A landscape with many peaks, sampled at points; each row gives a point and its height.
A climber steps from a point to the highest of its 5 nearest points, and stops where none of them is higher. Distance is the straight distance between rows; heights are no part of it.
feli h=361: [ 22.3   6.4  32.4   9.2  -0.7  43.2   3.5  27.7  -1.2  66.2   7.7 -53.5
  23.2  -2.3  25.2 -12.0  -7.7 -45.5  -8.1 -20.3 -27.0  22.8  45.6]
leb h=302: [ -8.6   4.2 -30.2  23.5  -6.2  13.5  -6.3  25.3  33.4   0.4 -35.8 -10.1
 -18.7  31.1   9.9 -40.7 -75.7   2.8  15.8  11.0  36.5  -3.6  -2.9]
zeli h=401: [ 16.6  20.8  -2.7 -18.3   1.2  27.1  -9.1  25.2 -20.9  24.3  22.4  25.8
  -7.6 -24.9   1.5 -21.5 -34.0  -0.6 -28.0 -19.2  20.6  21.8   3.5]
Kifil h=524: [-10.9  24.0  34.1 -11.9 -20.4 -41.2  18.6   6.6  -9.9 -12.1 -27.2  -8.5
   3.9 -17.7 -26.8  10.3  27.8 -12.8 -14.3 -18.8 -43.1 -14.4  -7.7]
rupid h=693: [  3.1  -5.4  -7.3  47.4  -3.0   2.9  37.4 -11.1 -11.5   0.0  -1.5  -1.6
  22.2 -26.3   3.0  18.7  44.7  20.9  29.3  10.5 -44.2 -40.9   0.3]
Kofe h=343: [-21.5 -26.5 -51.0  32.4  13.9  26.8  -9.2 -40.7   8.5  -5.4  -0.2  10.5
 -10.4  38.3   1.4  25.1 -19.8   9.1  27.3  38.0  46.7   9.6  13.7]
bamug h=407: [  7.3 -48.0 -37.4  15.2   6.2  16.0 -14.5 -46.8 -19.5 -20.1  19.8  28.7
  13.3  18.7  -0.8  39.8   4.7  13.5  12.3  30.6   1.7   4.5  23.5]
zuge h=408: [-30.9 -40.7 -31.1  26.7   7.5  27.0  -7.6 -34.2  -7.4 -26.3   9.9   1.1
   9.5  36.5   9.4  -1.0  -0.7   6.4  25.0  44.6  38.1   3.3   6.1]
Repu h=78: [ 26.6 -26.0 -56.9  -1.0   5.3   3.9   1.7 -45.9   7.0  -2.8 -11.6   9.8
   5.6   2.3 -14.7  45.8 -46.3  37.7  -2.4  21.4 -19.0  -3.9  11.3]
dorik h=446: [ 12.3   6.4  28.2  -7.1 -20.1 -57.8  16.0  21.3 -17.4 -17.0  -2.7  14.9
  21.7 -21.6 -23.4  14.9  -7.7 -14.6  -1.8  -2.4  -3.6  -5.3   8.0]
fudim h=166: [-16.9   1.5 -22.3   5.1   0.8   0.3  34.9  -7.3   8.9  10.7 -35.2  -7.9
  18.1 -11.7  -0.9  15.7   4.2  35.3  27.8  25.2 -42.2 -45.5   1.3]
Nupek h=288: [ 27.0  22.3  14.0 -25.8   6.8  35.3 -25.6  13.2  24.3  45.7  25.0 -36.4
  18.2 -19.9  29.3 -13.3  14.6  22.1  12.0   5.2  20.5  41.3  26.2]
zivam h=581: [ 27.4   0.8  45.9  29.0  11.9 -49.4  -9.9  11.6  -9.0 -15.8   9.7  -0.8
 -31.6   8.2 -14.3  13.8  54.1 -54.6 -29.3  -4.7 -44.9 -10.6  18.7]
Sala h=311: [ -0.3 -37.6   9.1 -10.4 -14.4  -9.1  -6.8 -10.9 -24.4 -38.4  11.7  25.5
  19.3  16.1  14.1  -3.1  -9.4  -7.0   1.6  26.9   4.2 -10.7  10.1]
bos h=592: [ 16.4  -0.7   8.7 -32.0   8.2  47.7  -8.2  -1.0  18.9  20.6   8.7 -24.0
 -20.6  -4.3  19.5 -12.8   7.1  -0.9 -12.2 -46.0   8.6  30.2 -28.8]
deno h=650: [ 22.5  15.0  46.0   2.9   7.3 -50.5  11.3   3.2  -4.7  -6.7  13.6   4.0
 -29.3   7.6 -13.8  38.1  40.8 -48.0 -27.7 -23.8 -20.8 -11.7   5.5]
Ruzo h=564: [ -9.9 -31.5 -48.8  24.0  21.7  26.8 -23.1 -24.4  -0.7 -16.3  23.2  39.6
   0.3  30.2  -2.5  39.2   7.2  19.8  27.7  27.2  14.9  -3.3  26.0]
Mafa h=355: [-20.6 -16.0   9.4 -21.6   0.9  -9.4 -21.7 -10.3 -25.2 -10.5  11.1  13.1
  18.2   7.6  15.1 -35.8  -9.7  -4.5  -2.6  14.2  38.6  25.9 -23.9]
Vimo h=185: [-11.0   9.2 -35.6  34.1   2.6  -2.1  45.0 -31.9 -10.2  25.9 -18.0  -1.8
  24.3 -32.8  -6.4  19.9   6.6  50.2  23.0  16.7 -24.1 -22.5 -14.1]
pere h=315: [ -0.5 -46.9 -44.8   8.4   2.1  17.2  -9.8 -44.9  -5.3 -20.6   0.7   5.8
  10.4  27.7   0.6  17.9 -39.1  16.4   8.5  34.3  22.3   2.3  12.2]
lebut h=242: [ 18.5 -10.7 -34.1  -0.6 -18.7 -18.7  25.7 -15.0 -13.2  -7.6 -21.0  -0.4
  30.0 -25.8 -34.0   0.5 -42.4  27.8  -0.6  18.4 -40.0  -7.2  12.7]
pirez h=130: [-25.6  -1.3 -18.0 -28.2  -1.5   8.2   5.1  27.7   9.0 -11.7 -39.5   4.4
  -8.5   4.6 -13.4 -11.8 -41.3   2.7  -5.4   6.5 -26.9 -33.0  -3.4]
fom h=535: [-26.6  -1.4   1.2  48.4  -9.4   3.2  42.3 -14.7   0.6  10.2 -19.3 -18.1
  17.1 -18.7   8.0   6.7  53.1  21.6  21.3  12.1 -45.8 -41.4  -2.3]
golur h=383: [-15.0 -19.1 -62.9  38.1  39.4   2.4 -53.4 -18.0  12.2   7.9  10.0  57.5
 -10.0  22.8 -20.2  40.5  11.0   7.8  24.5  11.9   0.7  25.2  23.1]
dem h=591: [ -1.5  16.7   5.3 -39.7  12.3  25.7 -27.5  -8.6  22.4   8.7   2.4 -31.3
 -10.7  -6.5  14.6 -13.3  41.1  20.3   6.3 -17.3  30.6  42.2 -34.2]
tekos h=498: [  2.4  35.6  24.7   7.9 -14.2  18.1  26.8  21.4  20.2  45.4  17.8 -41.6
  -4.2  -6.8 -26.9  38.5  -3.1 -36.4 -19.6 -38.6  -1.0  -1.2  72.3]
demok h=411: [ -9.1   4.3  -3.2 -25.0   4.0  15.9 -27.7   2.3   0.9  -5.2   0.4   4.3
  -3.9   0.1  17.9 -39.3 -18.6   6.5  -5.9  -6.5  41.4  21.4 -36.7]
Mupud h=467: [ -7.6  24.6 -20.3 -26.7  15.9   6.2 -39.7  -2.0   0.9   8.7   7.0 -12.1
   1.3 -23.1  -1.1 -37.8  -3.1  20.7   6.0   8.0  39.3  55.3 -30.5]
vut h=184: [ 20.0 -32.3 -11.3  -5.6 -15.4 -12.5  12.5 -19.4 -21.2 -32.8  -1.0  20.6
  22.3   1.1  -5.0  15.9 -20.7  12.0  12.2  23.2 -11.2 -16.2  18.0]
gimu h=272: [ -2.8  11.1 -14.0 -25.4  -7.0   8.2 -10.4  21.9 -14.4  -6.6  -3.6  23.5
  -7.8 -13.0 -14.5 -31.2 -52.9  -0.9 -27.7  -6.0  -2.1  -2.4  -5.6]
gatu h=233: [-15.8  -2.5 -41.9  26.6  -5.5  -1.2 -14.7 -10.8  20.0  -7.5 -26.7 -22.8
   0.9  35.5   7.2 -36.0 -61.8  16.5  22.0  24.5  49.9  13.3  -5.4]
Bez h=396: [ 21.7  22.7  20.1  -8.6  -1.7  58.6  17.4  22.9  -9.4  51.9  22.0  -9.9
  -6.7 -29.9   8.4  -3.8 -10.8 -24.2 -24.4 -23.7  -8.1  10.6  39.2]
lesob h=505: [-21.9  13.2   0.0 -29.5  12.1  -9.8 -24.2  -4.6  -3.3   1.2   8.9 -12.6
  14.4 -13.7   4.9 -29.9  22.5  16.0  12.8  11.3  46.7  47.8 -41.7]
miko h=410: [ -1.1 -13.5  45.5  -4.9  -0.5 -18.2 -16.3   0.4 -23.1 -16.7  28.0  24.5
  -9.9  25.3  24.4 -11.1  38.0 -32.5 -22.1  -4.4  13.8   2.1  -9.7]
zurag h=473: [-17.7 -43.3   2.5  12.4  -3.6  20.5 -19.1  -3.5  -6.9 -34.4  18.7  19.5
  -1.1  40.8  19.9 -11.5  16.6  -8.4  12.5  28.3   2.8 -26.2  11.1]
kaleg h=345: [  4.5  22.3   9.6 -17.3 -22.4 -31.4  14.4  26.8 -20.2 -10.1 -13.9  16.5
  14.4 -39.4 -32.8  -6.5 -22.5  -2.3 -13.0  -4.4 -23.1  -2.2  13.1]
petom h=386: [ 13.0 -36.5  -5.9  28.2   4.3  20.9 -20.7  15.3  11.1 -25.7  27.9  14.6
  -8.8  27.9   7.7   7.6  44.4  13.3   6.3  12.6 -34.5 -35.8  46.0]
til h=416: [-16.2 -18.3 -14.2  -8.1   0.4  10.9 -13.8   6.7  15.1 -22.7 -27.7   4.3
  -9.8  27.8  13.9 -28.5 -45.1  -4.8   9.4  13.7  23.3 -14.7 -15.2]
Subi h=418: [  0.0  35.1  14.3 -20.2 -10.9  -3.8   9.6  30.1 -21.2   5.0  -4.4  23.1
  -4.6 -32.3 -29.1  -2.9 -19.3  -9.1 -29.7 -23.5 -12.3   1.6  10.9]
Fatef h=512: [ 20.1 -13.4  42.4  10.7  -1.2 -30.8 -13.4  10.6 -13.1 -27.7  15.2  17.7
 -13.5  19.1   3.9   0.7  37.8 -42.6 -24.9  -1.1 -36.4 -18.7  10.4]
nuze h=351: [ 16.2  -6.4   5.0   8.6 -22.9 -37.6  29.5  -4.7 -18.4 -18.0 -13.5  -1.9
  34.1 -34.5 -23.0   4.6 -10.2  11.7  13.0  19.0 -30.5  -8.2  11.7]
vazu h=165: [-21.2 -10.0 -50.3  25.6  -2.5  -3.6 -26.8 -32.9  17.2  -8.9 -23.4 -40.4
  13.3  18.2 -12.9 -40.7 -49.4  20.1   6.1  38.0  36.1  41.9 -16.5]
kov h=528: [-11.3  14.1  21.6 -33.6  12.5   2.2 -16.9  -7.7   2.7  12.3  24.6  -5.5
   7.6  -4.1  24.3 -19.9  33.8  12.5  -3.5  -7.7  39.2  30.3 -31.3]
nufi h=140: [ 11.8 -13.1 -20.2 -21.0 -14.9  -9.7  -1.1   5.1 -20.9 -20.6 -11.6  16.8
  14.0 -11.3 -21.6 -18.4 -62.9   9.3 -17.1  11.4 -13.0  -2.2  11.6]
nobo h=452: [ -7.3  43.4 -11.3 -47.5  15.9  14.6 -16.1   7.0  16.1  13.5  16.7 -40.2
  14.4 -24.2 -13.3   1.5  36.9  32.5  17.8  19.2  30.6  55.3   5.3]
nus h=480: [ -7.2  20.0 -14.7 -17.2   6.0  25.0 -41.8   5.8  14.6  -1.4 -14.6 -12.5
 -17.2 -11.3  11.3 -39.3  -8.1  17.6  11.4 -13.6  41.6  27.5 -41.2]
ziv h=554: [  3.7  32.3  20.1 -12.8  -7.2 -28.1  41.1  -9.7   3.8  28.7   6.4 -50.7
 -23.0   3.4 -44.6  52.0  31.5 -19.8 -21.0 -49.4 -18.6  18.5  36.4]
labev h=397: [-16.6  22.5 -35.2  -4.9   6.9   1.5 -42.7  -4.9   2.3  -6.1 -14.4 -19.1
   0.1  -6.8 -10.8 -50.8 -19.7  22.3  12.1  16.0  41.0  48.7 -37.8]
Tekof h=715: [-13.0  50.4  25.9  -2.0 -11.5 -57.5  15.8  27.0  31.4  31.7   9.4 -20.9
  -9.1 -37.7 -49.5  39.1  29.6 -21.9   8.3 -27.8   6.3   2.5  10.6]
sivam h=576: [  4.6  -8.2 -46.7  36.0  37.6  15.1 -21.4  28.5  22.7  10.0  23.7  37.5
  -9.2  11.1   4.4  27.1  44.9  35.6  31.9  -1.4 -30.7 -20.9  29.2]
ropoz h=375: [  0.4 -34.1 -49.1   5.3  -2.3  15.6  -6.4 -35.3   6.9 -12.6  -7.0  -0.6
   3.2  25.4   0.0   2.0 -61.4  15.3   4.1  35.3  27.1   9.1   8.1]
zosas h=220: [-22.6 -11.8 -21.2  43.6  11.0  31.8   9.2 -10.6  17.5  -1.3 -19.0   4.8
 -21.7  52.5  21.2  10.5 -13.2   3.7  51.7  40.0  61.3  -0.5  19.2]
rila h=424: [-26.9  -8.8  -2.2 -14.0   3.1  -3.3 -26.0 -12.4  -6.6 -15.2  -1.6  -2.5
  13.4  10.3  10.2 -41.5  -2.7   3.5  11.7  20.0  45.1  21.0 -39.6]
tegub h=252: [ -8.8   0.6  -0.3 -30.8  -6.9  -3.5   3.0  20.7 -12.7 -22.6 -23.3  20.6
  -2.6  -9.3 -17.4 -13.2 -26.7  -3.2 -25.5 -13.0 -26.0 -25.4  -5.0]
gigil h=391: [  5.0   9.0  32.6 -30.5 -10.0 -16.6   8.5  18.6 -15.4 -15.4   3.8  25.9
   0.4  -6.3  -4.3   1.2  -9.4 -14.9 -25.8 -24.5   1.2  -6.5  -4.9]
Tas h=546: [-18.9  26.4  -4.8 -30.0  14.2   0.3 -28.3  -7.0  10.9  -5.7  -1.6 -22.0
  -1.6 -12.0  -0.8 -24.5  30.5  21.9  15.2   8.3  43.4  38.3 -47.5]
dena h=392: [ 17.0 -19.7 -49.7  31.8  26.7   3.0 -17.9 -23.3 -11.1   2.9  13.7  47.9
  12.2  -4.0  -2.6  44.7  22.2  30.8  34.5   8.4 -28.4  -9.7   9.7]
febe h=190: [ -3.5 -28.0 -17.7  -7.2  -3.3   8.9  13.6   5.4   2.1 -26.4 -20.2  13.7
   4.1  17.3   3.6  18.7 -15.1  11.2  19.5  26.6 -22.1 -46.7  10.4]
Les h=316: [  9.4 -26.1 -63.5   2.8  -0.8  12.3   4.6 -18.7  13.9  -8.2  -9.0   3.0
 -10.4  23.1  -7.3   4.7 -78.4  22.5   3.7  28.6   5.4  -3.8  18.0]
gugu h=267: [  1.3 -31.6 -24.3 -16.2  -7.2   4.0   3.5  -2.6  -1.8 -26.0 -11.9  13.4
   9.3  14.9  -2.2  -5.9 -53.3  11.9   4.9  20.2   2.0 -20.8   5.8]
num h=706: [ -4.7 -28.2 -44.9   6.6   0.1  15.3   3.8 -15.4  16.4 -13.4 -12.7   4.8
  -4.7  33.5   4.2   2.4 -60.3  13.1  22.7  31.5  26.1 -10.1   8.4]
pumub h=529: [ 24.1   7.3  30.5 -30.9   2.0  20.0  33.4  -5.2  -5.6  23.3  19.2 -25.4
 -14.2   9.6   3.3  21.5   7.8 -18.5 -44.5 -55.5  -9.1  15.6   6.3]
lazin h=571: [ 10.7  10.4  32.9 -37.9  -4.3   8.2  16.9  10.2  -2.4  10.8   6.7   5.1
 -19.9  -4.7  -8.2  16.9   3.1 -18.0 -46.7 -52.0  -9.8   6.6  -1.4]
gado h=313: [-40.9   1.1  -2.9  25.4   6.7   3.1 -22.1  -6.8  27.6 -16.1 -40.8 -23.0
  -2.5  41.1  23.8 -22.9   2.6  -7.2  35.1  20.7  46.5  -2.5 -25.8]
kot h=550: [ 11.1   0.5  28.2 -33.3  10.7  21.2  -7.3 -11.2  10.8  19.9  20.4 -15.6
 -10.1   5.2  33.0  -1.7  29.8   3.6 -17.4 -31.0  26.6  28.4 -29.3]
dedo h=1: [ -6.2  -2.4 -43.3  -9.7  -1.8   3.8  17.9   6.0   8.6  -8.7 -30.8   1.6
  -4.8  -1.8 -18.0   0.9 -56.1  28.8   7.9  27.5 -26.3 -31.5  16.3]
Zanu h=506: [  8.8  41.0  26.8 -19.2  -8.4  -0.4  21.0  31.7  -5.6  21.2  12.4  10.1
  -5.1 -25.7 -25.4  26.2  -2.4 -18.4 -32.9 -40.9  -1.9   2.2  24.7]
suza h=655: [  7.0   9.3  -1.2 -21.9   9.7  57.1  -7.8  15.9   8.0  15.3  -5.6  -3.8
 -26.0  -9.2   3.5 -17.9 -15.6  -9.9 -31.7 -42.4  -0.8  11.7 -26.0]
fego h=244: [ -0.9   7.5 -12.2  11.4 -24.9 -21.1  37.6 -11.6 -11.3  -8.2 -29.5 -14.6
  33.0 -37.2 -22.5  -3.5  -6.4  34.0  14.5  20.4 -36.1 -22.3   5.4]
rilel h=530: [  9.5   9.8  14.2 -31.4  -2.5  18.7  -3.6  19.4  -7.0   6.1  10.4  17.3
  -9.5  -8.8   9.1 -17.6 -18.4  -6.7 -29.8 -34.9  17.3   9.6 -16.0]
dudev h=139: [ 17.1  -3.5 -42.0  29.6  -0.4 -14.6  35.5 -41.9 -12.3  15.2 -17.9  -3.6
  30.3 -38.7 -15.9  32.2 -15.6  43.5  11.5  11.6 -32.0  -9.6  -8.5]
Gumu h=640: [-20.1  23.6  31.6   3.3 -30.2 -47.1  27.9   8.5  -2.7 -10.3 -29.7 -13.7
  15.9 -37.0 -29.2  -9.3  22.9   1.5   8.2  -4.5 -35.1  -8.8  -0.3]
ruzut h=531: [ -0.9  23.3  19.4 -32.5  -3.9  21.8  14.8  16.7  -8.3  14.1  -0.1   6.1
 -15.4  -9.8 -16.6  10.4  -4.2 -12.4 -48.5 -49.4 -13.5   7.0  -0.6]
telav h=637: [-22.3 -36.0  -3.7  11.6   0.7  24.9  -9.5   1.4  14.9 -28.0 -12.3   9.2
 -12.0  44.1  23.3  -5.2  -8.7 -15.9  27.8  22.8  14.8 -29.3   2.6]
rokar h=276: [ -4.3   7.6 -32.4   1.1   0.3  23.6 -31.1  18.8   4.0  -6.1 -12.4   3.9
 -16.7   3.7  -1.3 -53.9 -64.5  -0.8  -6.8   4.4  21.4   7.3 -21.2]
vire h=553: [  6.1  29.8  49.8   5.6  -4.9 -62.8  24.5  10.2   7.4   1.9  -4.0 -13.4
 -21.5 -16.6 -31.4  33.7  48.3 -38.8  -7.0 -21.4 -24.8  -3.7  -4.6]
vod h=430: [  1.7  17.4  44.1 -20.0   8.1 -11.8  -6.8 -12.0   0.1  24.3  41.5   4.5
  11.4   1.6  32.9  -0.1  32.5  -4.3 -13.9 -14.0  50.5  28.1 -15.6]
nubo h=443: [ -1.2  -0.5  32.3 -15.7  -4.2 -18.2   7.8   5.1 -13.2 -22.9 -11.7   4.7
  -8.0   7.7  -7.7  12.1  20.2 -29.3 -23.7 -18.5 -40.7 -22.8 -12.4]
rin h=238: [ 26.9  15.8  32.7  17.8  -1.6  34.6 -13.0  24.5  12.5  64.1  19.9 -41.1
  32.7 -10.6  39.8 -11.4  -9.9 -21.1   3.3  -4.7   1.5   8.6  51.2]
Dus h=510: [ 24.4  -1.7  38.7 -20.6  15.4   5.0   5.5 -20.9  -0.2  21.5  31.6 -10.1
 -17.6  22.4  30.7  16.7  32.0 -25.1 -35.4 -37.6  14.4  19.7 -14.2]
Nuga h=382: [ 11.7 -20.4  50.8  11.3  -8.7 -35.7 -13.3   7.2 -21.9 -24.8  34.1  26.6
  -1.0  16.2  10.9   1.2  35.2 -33.0 -12.0  16.6  -2.0  -7.1  21.6]
Ludup h=388: [ 12.9  15.6  36.9 -22.5 -10.6 -39.3  10.7  24.9 -15.9 -10.1  18.3  28.2
   7.7 -11.1  -9.1  14.3 -11.2 -18.9 -18.4 -26.6   9.2   0.8   5.1]
gutu h=199: [ -7.2   6.4 -53.2  43.8  -6.8   1.3 -40.1 -11.2  19.3   0.4 -18.6 -31.2
  -1.9  25.7  -2.8 -51.9 -71.4  12.5   4.8  25.4  29.7  30.9  -8.6]
Kof h=541: [ 14.7 -14.8  28.0  45.2  -9.7 -25.8  11.6   5.0  -2.7 -18.2   0.1 -12.1
   3.9  -7.3  -4.6  -2.3  59.2 -14.9   5.2  12.6 -66.5 -31.7  17.0]
razi h=393: [ 20.8 -31.5  13.7  32.1  -2.6  -5.2  -8.6  11.8  -5.5 -35.5  26.4   9.8
   1.4   8.6   5.4   5.3  46.7   1.7  -1.0  19.3 -40.4 -28.4  41.2]
Dafop h=294: [  6.8 -16.2  11.1  -2.8 -15.7 -26.7  16.0   7.5 -13.3 -33.6 -16.8   7.0
  22.1 -15.5 -10.9   4.3   3.5   4.3   5.8  16.5 -37.7 -31.8   6.8]
pozo h=367: [ 30.5  14.8  42.6  -5.9  -3.4  12.8  14.9  10.2  24.9  49.8  34.6 -24.1
  14.0   0.8  22.0  15.8   2.5 -12.5 -22.9 -37.4  31.9   5.5  34.0]
dagiz h=460: [ 10.0 -25.6 -11.3  23.4   4.6  11.6   3.5   6.1   2.3 -20.5   5.1  17.5
   3.0   6.7  13.0  19.3  32.4  16.3  24.2  21.1 -49.5 -50.1  19.4]
vup h=625: [  3.3  48.0  33.3  -9.4 -14.0 -34.1  29.3  23.9  22.5  27.4  13.7 -22.9
 -15.7 -23.0 -38.6  53.0  23.0 -21.7 -12.9 -42.7   1.7   1.9  26.4]
Fovif h=542: [ 21.3  14.4  47.6   8.0 -10.6 -68.4  14.7  24.5  -1.4 -14.5  11.9  10.9
  -7.8 -13.1 -11.2  25.4  29.7 -42.9   4.4   0.3  -5.4 -12.6   5.9]
zavi h=224: [ 28.1  28.1  -7.4 -10.8   9.8  56.3 -25.9  21.3  -2.0  39.9  22.8 -14.7
 -12.0 -33.3  22.5 -28.5  -5.6  12.8   1.8  -3.0  18.5  41.6   1.1]
Botaf h=708: [  3.6 -10.6   2.5  37.1  -3.7  -0.3  26.6  -0.5  -0.3  -7.2  -8.1 -11.8
  13.5 -11.6   1.1   9.4  54.5  15.6  17.4  14.5 -60.1 -48.2   5.7]
Zisa h=181: [  5.4  -3.9 -57.1  12.1 -10.5   9.8 -26.2   7.5 -14.6  -2.0   2.6   5.4
 -10.2   6.1 -12.3 -42.1 -84.8  -2.9 -22.3  24.2  -9.2  17.2   2.5]
tedo h=387: [-39.3  10.5 -11.4  47.6  -5.1   9.0  46.9 -29.8  -5.8  34.3 -18.2  -8.3
  13.5 -22.1  13.6   7.9  35.9  43.4  29.2  12.7 -14.9 -31.0  -4.2]
tafak h=580: [-19.9  35.7  36.1   5.8 -18.6 -63.9  12.0 -11.0  17.8  23.2 -13.2 -36.4
 -21.7 -22.7 -39.4  19.4  54.5 -25.0   0.0 -34.5 -16.5  26.9  -9.1]
taru h=380: [  9.1  -9.6 -49.8  19.8  37.4  10.1   1.5   3.5   4.3  13.3   7.7  40.1
 -12.5   5.2   1.7  47.5   9.7  22.8  46.8  16.3 -23.4 -20.7   9.0]
Bol h=179: [-15.8  12.6 -47.4  47.2  30.5  -3.9  31.5 -25.1 -15.5  36.5  -9.6  24.4
  14.4 -22.4   0.9  30.4  19.7  33.6  33.8   9.1 -29.8 -23.1 -20.7]
feg h=400: [ -1.2  -7.8  38.1 -22.9  -4.0  -8.5 -11.1   2.4 -16.7  -8.2  19.1  21.0
  -1.7  11.5  20.5 -11.4  12.8 -17.8 -24.6 -12.8  25.8   6.8 -18.3]
nurol h=470: [  1.3 -13.7  37.6 -12.0  10.7   2.9 -18.4 -13.9  -7.5 -11.5  23.5  10.8
 -23.4  32.7  29.7  -6.9  40.9 -33.3 -27.5 -18.1   5.2   7.9 -27.4]
muler h=507: [-20.0  -0.1  39.1  37.7 -28.9 -43.6  37.7  -6.5   0.0  -5.1 -21.3 -36.7
   8.2 -24.2 -14.2  -9.2  54.6 -19.4  14.0   9.7 -36.6 -15.9  -7.8]
lokag h=371: [-19.7   5.5  -7.5   3.7   9.0  13.1 -32.3  11.0  27.8 -11.4 -36.8 -10.3
 -19.4  22.2  21.5 -36.3 -27.7  -3.4  17.0 -11.0  39.0  -1.0 -39.4]
Duze h=476: [ 23.9   0.7  11.1 -15.6   6.2  67.1  18.7   7.1  -4.4  47.4  13.2 -39.9
 -10.1  -5.9  11.5  -4.9  -4.6 -20.1 -24.7 -43.1 -19.5  25.4  15.8]
laz h=579: [ 19.6  15.9  51.8  14.4   0.0 -66.6  12.0  18.8   1.8  -6.4  15.7   5.5
 -22.6  -1.6 -19.1  30.8  42.5 -52.3 -13.7 -10.0 -20.3 -10.1   3.0]
kisa h=423: [-18.7  -6.4   6.8 -18.2   4.8  17.4 -32.2  -7.7  14.5 -13.3 -11.7  -6.1
 -18.9  14.9  23.9 -28.9  15.4  -5.6   4.8 -14.6  29.2  13.8 -52.8]
Vuzit h=263: [-30.2   7.6 -29.2  36.7   5.7  -7.2 -16.2 -20.9  21.8 -13.7 -40.2 -34.8
  10.1  27.7   2.0 -30.4 -24.6  17.8  37.0  37.7  54.0  13.7 -15.4]
fepan h=434: [ -3.6 -16.0  32.0 -19.8   2.8  -2.3 -10.8  -3.2  -8.8 -22.6   6.3  14.0
 -20.2  26.7  18.7   0.3  14.6 -34.4 -27.1 -23.2 -12.8 -14.8 -26.5]
kibe h=191: [ -6.1 -29.3  12.9 -15.3  -6.3  -2.8  -3.2  11.9  -8.4 -34.6  -8.6  17.7
   5.0  16.7  10.6   0.8  -4.6 -17.0  -1.8  10.8 -17.2 -33.4  -5.8]
leva h=474: [ -3.7   5.5  16.4 -30.3   5.5  13.4 -21.7   0.9  -4.5   8.8  16.4   3.4
  -3.6  -6.3  22.9 -22.8   6.2   8.5 -12.2 -19.3  43.8  31.5 -37.8]
nur h=420: [ 29.3 -18.7  21.2  23.8 -16.3 -39.9  28.6   2.2 -19.4 -30.7   6.6   8.5
  28.0 -16.7  -8.4  15.2  24.7  -3.8  22.1  24.6 -32.4 -23.0  17.5]
meb h=442: [  8.8   9.9   9.3 -30.0  -2.5   4.4 -11.0  16.3 -15.8   9.0  17.9  28.9
   2.1 -10.9  12.2 -22.8 -27.0  -1.4 -25.2 -22.8  23.2  21.2 -10.2]
tomun h=454: [ 24.2  13.4  33.6 -29.9   1.9  29.7   8.8  13.8   6.8  34.8  25.7  -0.2
   0.4 -11.4  17.9  -2.6   0.3  -4.5 -27.2 -41.4  21.6  18.4   8.0]
Sapif h=379: [-15.5 -10.9   8.1 -28.5   3.1  12.9  -9.7   9.6   5.9 -13.5 -16.3   9.2
 -16.5  17.3   9.0  -8.5 -18.8 -16.7 -19.4 -28.9  -2.9 -15.2 -34.0]
ninav h=178: [-32.6  13.7 -38.2  36.7  27.3   6.1  37.0 -23.4  -2.4  45.6 -16.5  13.8
  14.2 -22.1   7.9  21.9  21.8  41.5  35.0  16.8 -26.8 -27.8 -20.5]

Where does a climber stop that starts at each point below?
fepan -> suza
feg -> suza
dudev -> deno
lebut -> deno
vut -> deno

Call two points neighbours if one is among the 5 nearest of the other. Go from one point of each pair to the other, from neighbour to neighbour, staying as high as possible. Name the lowest point that can't be avoided.
lazin and sivam -> dagiz
deno and Gumu -> Kifil
lazin and suza -> ruzut
telav and Ruzo -> zuge
Tekof and deno -> vire
